A landscape with many peaks, sampled at points; each row gives a point and its height.
From any point a climber steps to the highest of the 2 points nearest to it. It stops when none of these is higher. Distance is the straight distance between rows; heights are no part of it.
<189> h=5.17: [ 49 151  81 103 135 133 151  35 117  86 122 122 107  93 103 147  79  79
  50  94  83 102 150  89]
<640> h=5.58: [100  96 118 115  89  81  69 100  93 107  93 101 106 102  92  86 128 123
 113 118 107  91  98 110]
<226> h=0.58: [114  81  88 121 101 115  91  86 115 115  71 146  57 121 110  95  88  59
  83  78  60 126 135 153]
<781> h=3.57: [ 93 104 141 109 115 163 122 131  50  88  94  83 111 150  58 144 118  67
  94  95  87  51 120 100]
<77> h=0.68: [139  64 103 122 112 118  84  93 102 134  61 129  52 123  95  86  78  64
  93  68  63 139 112 135]
<62> h=0.97: [120  77  97 130  65  92  61  95  88  76 108  83 130  73 112  74 115 168
 164 115 141  90  82  88]
<884> h=6.00: [ 74 110 105 123  88  77  60  80 110 108  98 112 125 102  90 104 129 109
  95 128  97  89 114 118]
<660> h=0.23: [ 81 118  93  65 116  70 115  85 112 115 111 103  97  64 125  95  86 119
  83 102 124 101  97  74]
<238> h=2.30: [ 65 107  93  63  85  52 104 147 110  70  94  88  85  86 144  67 132 108
  89 112 118  76  98 128]
<230> h=4.06: [133  98 105 108 127  92  88  37  95 144 109 104 106  74  98 102  45 141
 126  91 101 130  68  64]
<788> h=5.69: [ 65 114 103 135  97  97  74  77 105 102  89 114 107 117  89 112 122  88
  86 115  78  90 137 132]
<784> h=4.17: [ 19 143 106 112 114 111 121  90  95  67 105  81 114 123  99 124 115  81
  69 115  92  80 138 120]
<383> h=5.59: [ 89 114  80 119  83 118 109  55 125  90 107 164 100 121  96 115 106  78
  68 100  85 116 143 128]
<808> h=2.34: [173  70  78  92  68  98 104  91 113 112 100 138 100 118 119  46  79 134
 133  97 113 152  48 109]
<537> h=1.51: [ 63 108  71  70 136  41 101 120 111 107  92  71  61  43 151  85  70  97
  70  84  99 101 100  97]
<447> h=0.78: [105 115  95  50 153  85 139  71 110 137 109  90  85  60 113 117  46  99
  85  83 102 119  79  42]
<673> h=4.98: [ 49 138 103  99 143 129 131  54  99 102 110 104 106  99  90 149  81  77
  66  98  79  89 140  84]
<860> h=2.87: [ 66 120 127 121 138 137 101  83  73 110 100  82 115 111  65 151  96  78
  93 104  70  67 137  93]
<270> h=4.37: [ 29 140  96  81 123  94 130  92 104  84  99  88  96 109 117 110 107  78
  58 107  97  97 132 116]
<691> h=5.29: [141  72 129 107 111 112  82 134  67 122  77  70  74 110  87  72 102 108
 124  90  99 114  77 107]
<919> h=4.11: [122  79  81  62  83  71 119 169 105  70 103  76  72  77 132  53  94  94
 109  89 124 115  62  79]
<242> h=3.29: [149  77  78 103 107  77  94  41 131 148  90 150  82 106 122  76  49 106
 108  78  94 156  71 107]
<120> h=3.64: [ 44 140  85 119  79  83  73  64 135  97 126  87 166  90  78 140 132 102
  68 138 109  82 122  94]
<236> h=0.50: [103 110  84  69 135  68 117  60 116 129 114  99  91  47 130 100  48 130
  94  85 122 121  77  52]
<909> h=1.44: [116  57  80 104  71  73  81 130 103  69  83  86  87  73 148  48 105 142
 163  96 128  89  83 120]
<662> h=1.02: [ 89 116  98  55 148  92 134  90 108 131 101  91  76  74 110 117  59  73
  67  82  89 119 100  65]
<478> h=0.81: [143  70 111 103 103 123  96 122  92 123  72 111  60 132  85  83  97  62
  94  81  78 132 104 120]
<65> h=3.04: [ 61 124 115 124  95  72  56  98  96 101 115  67 140  71  82 118 129 132
 104 128 112  57 105  85]
<552> h=3.05: [171  78  74  86 106  96 113  70 116 140  98 125  79 102 116  67  31 101
 111  73  89 177  47  84]
<218> h=4.60: [107  88 106  70  81  80 100 163  87  73  94  69  77  78 124  63 111 116
 125  94 134  91  79  91]
<652> h=2.81: [ 44 132 121 122 125  83  66  87  89 112 107  63 129  77  83 129 113 112
  95 127  91  61 119  88]
<355> h=3.16: [131 102 123 110 107 181 129  97  72  96 109 122 119 139  41 158 102  73
  96  91  85  58 122  79]
<194> h=3.02: [ 97 120 117 131 116 166 115  82  78  98 110 111 111 125  58 155  97  74
  93  93  69  67 141  96]
<906> h=5.38: [ 71 139  82 116 106 136 130  48 120  79 119 143  95 112  98 128  87  78
  59  91  80 108 149 116]
<467> h=5.72: [124  81 136  92 107 123  99 152  62 115  78  70  75 125  74  92 112  83
 105  89  97  98  87 102]
<766> h=5.83: [ 82 108  63 140  70 100  85  41 151  87 115 162 130 116  96 122 123  85
  72 119  82 111 141 145]
<410> h=5.10: [ 98 104 118  71  88 105 118 124  92  99  96 106  88 122  96  93 119  80
  84 101 107 101 102 100]
<361> h=1.69: [138  52  69  95  68  63  97 123 128  89  87 115  85  91 150  44 106 134
 152  97 111 102  66 139]
<386> h=3.97: [156  61  75  80 112  92 118 136 104 110 100 108  58 106  92  74  61  44
  87  69  70 175  54  71]
<117> h=2.74: [ 57 121 116  92  96  67  82 119  86  80 110  72 115  65 111  96 127 136
 103 118 128  62 107  86]
<429> h=1.79: [ 86  94  70  67 105  47 109 125 123  88  98  89  71  54 155  67  86 112
  94  91 121  99  89  94]
<446> h=5.45: [ 71 121  91 166  94 134  82  74 103  76  96 123  99 127  87 119 114  76
  84  98  63  91 157 157]
<688> h=2.02: [166  58  61  89  60  87 102 110 113  94  98 121  94 102 145  34  77 140
 151  94 113 138  48 119]
<162> h=5.64: [101 117 112 123  67 168 129 120  77  60 110 128  92 156  82 123 125  66
  74  90  92  79 134 130]
<573> h=4.91: [121  75 104  90 144 124 113 148  80 118  81  75  56 107  70 117  71  27
  79  53  52 135 100  91]
<757> h=3.19: [147  90  95  72  93  92 115 114 102 111 102 104  82  95 112  68  74 114
 118  89 117 139  62  77]
<813> h=3.36: [ 72 122  91 133  67  70  45  81 129 107 119  77 163  77  75 125 139 123
  91 138 116  76 107  97]
<185> h=0.73: [121  60  78 133  61  65  57  88 118  78 104 108 130  75 126  65 123 167
 165 118 130  86  81 121]
<139> h=3.37: [135  85 138 110 127 179 112 125  45 106  85  89 114 147  41 149 116  71
 109  95  86  50 110  88]
<63> h=4.69: [ 93 110 131  64 108 119 130 124  80 105 103  91  96 120  81 118 107  83
  85  98 105  85  98  78]
<203> h=0.99: [144  59 102  99  84 101  88 134 105 111  66 117  64 136 103  59 118  75
 104  94  84 127  83 144]
<576> h=4.92: [ 86 122 124  61 109  95 121 100  84  87 128  69 137  70  86 126 110 137
 109 119 136  54  79  33]
<8> h=1.43: [136  61  94  95  64  73  86 123 119  92  85 126  93 114 125  49 141 125
 132 114 109  98  71 147]
<489> h=5.15: [109  95 119  93  96  81  84 120  85 103  93  86  91  89 106  74 109 126
 120 103 119  94  87 100]
<695> h=2.71: [156  86  94  80  84 102 114  81 117 123 105 141  94 119 104  68  83 113
 113  97 116 151  64  90]
<498> h=4.48: [120  98 105 109 127 100  87  54  82 121 112  72 117  48 111 104  45 164
 154  93 114 105  74  47]
<130> h=4.80: [151  64 101 104  80  95  83 146  79  98  78  78  74 104 114  47 101 121
 141  93 111 118  61 118]
<668> h=4.89: [107 109  96  78 127  95 117  59  96 105 124  77 118  36 118 109  50 158
 142  95 131  98  77  29]
<685> h=1.21: [125  76 100  82  69  80  98 137 111  95  83 120  81 124 115  56 129  95
 108 104 107 106  81 133]
<345> h=4.49: [ 75 123 137  73 105 103 111 116  72  93 120  71 134  98  75 128 129 115
 100 126 122  50  87  59]
<487> h=6.12: [ 71 111  66 148  67  81  54  48 153 108 107 119 154 101  85 130 129  93
  80 132  81 101 134 144]
<95> h=2.05: [ 81  82  74  79  94  39 100 129 131  87  88 103  75  65 160  61 110 115
 107  99 105  81  90 135]
<367> h=3.50: [168  69  77  81 100  99 119 108 119 125  93 124  66 115 102  67  53  66
 101  75  86 178  56  80]
<776> h=5.86: [ 90 107  82 162  57 112  47  67 134 104  99 116 150 121  63 132 139  85
  89 127  82  94 132 136]
<409> h=4.10: [ 91 110 141 108  93 114  84 120  68 100 106  69 137 118  55 123 139 110
 108 125 110  54  94  76]
<815> h=0.49: [111  69  70 109  66  47  76  74 140  89 116 134 131  75 135  75 119 159
 135 120 127  92  78 122]
<857> h=5.44: [ 88 124 106 159  79 161 104  98  85  61 108 117 108 144  68 129 127  77
  81  97  79  78 143 139]
<643> h=4.45: [149  61  85  82 132 116 128 137  98 113  98  99  56 108  73 102  59  26
  78  57  54 165  76  65]
<26> h=3.99: [ 33 137  88 128  82 106 102  75 118  58 112 104 134 130  92 121 136  82
  69 127  95  87 139 135]
<39> h=2.70: [ 51 127 127 125 151 104  75  77  77 127  90  68 105  88  77 142  92  94
  93 109  69  72 130  92]
<780> h=3.86: [ 56 130  81 130  66 108  92  62 136  73 122 119 151 119  77 138 134  85
  64 130 100  96 134 119]
<193> h=1.28: [ 68 117  98  70 139  69 110 117  98 117  92  75  69  67 121 102  76  85
  72  86  94 109 105  90]
<68> h=5.24: [111  87 122  86 132 124 111 148  73 120  78  71  65 116  75 112  86  54
  92  72  72 112 105  99]
<93> h=4.68: [ 55 130 116  74 127 110 126  94  91 103 107  88 105 104  95 126  98  87
  70 107  97  84 123  82]
<428> h=5.89: [108 101 124 103  74 170 134 147  64  72  98 108  80 162  79 116 123  53
  78  81  93  85 123 121]
<750> h=3.77: [ 77 113 140 112 105 146 105 121  55  89  98  72 135 143  55 151 135  80
  95 117  93  40 110  87]
<253> h=3.61: [137  80  87  79  97  83 105 139  98  93  96  75  73  72 123  60  69 109
 129  80 112 132  61  80]
<268> h=3.66: [134  90  83 116 104  73  82  22 123 142 107 141 110  87 113  88  55 140
 115  93 109 137  72  91]
<610> h=5.47: [ 84 124 111  77 121  82 108  68  99 103 131  79 135  42 100 122  87 149
 114 115 135  75  90  32]
<239> h=2.53: [ 55 121 115  74  92  70  98 137  90  77 101  75 100  87 119  86 132 115
  86 119 123  70 103 108]
<624> h=5.54: [ 88 106 118  83  74 128 122 144  80  80  90 103  82 151  92 100 131  61
  76  95 100  91 117 123]
<723> h=1.18: [ 98  78  98 109  76  82  73 114  84  70  99  74 107  61 131  72 104 159
 164 104 145  86  92  87]

For each start below, name the point where the climber stops.
<673>: <487>
<552>: <467>
<226>: <361>
<242>: <610>
<77>: <361>
<688>: <884>
<39>: <610>
<185>: <361>
<781>: <610>
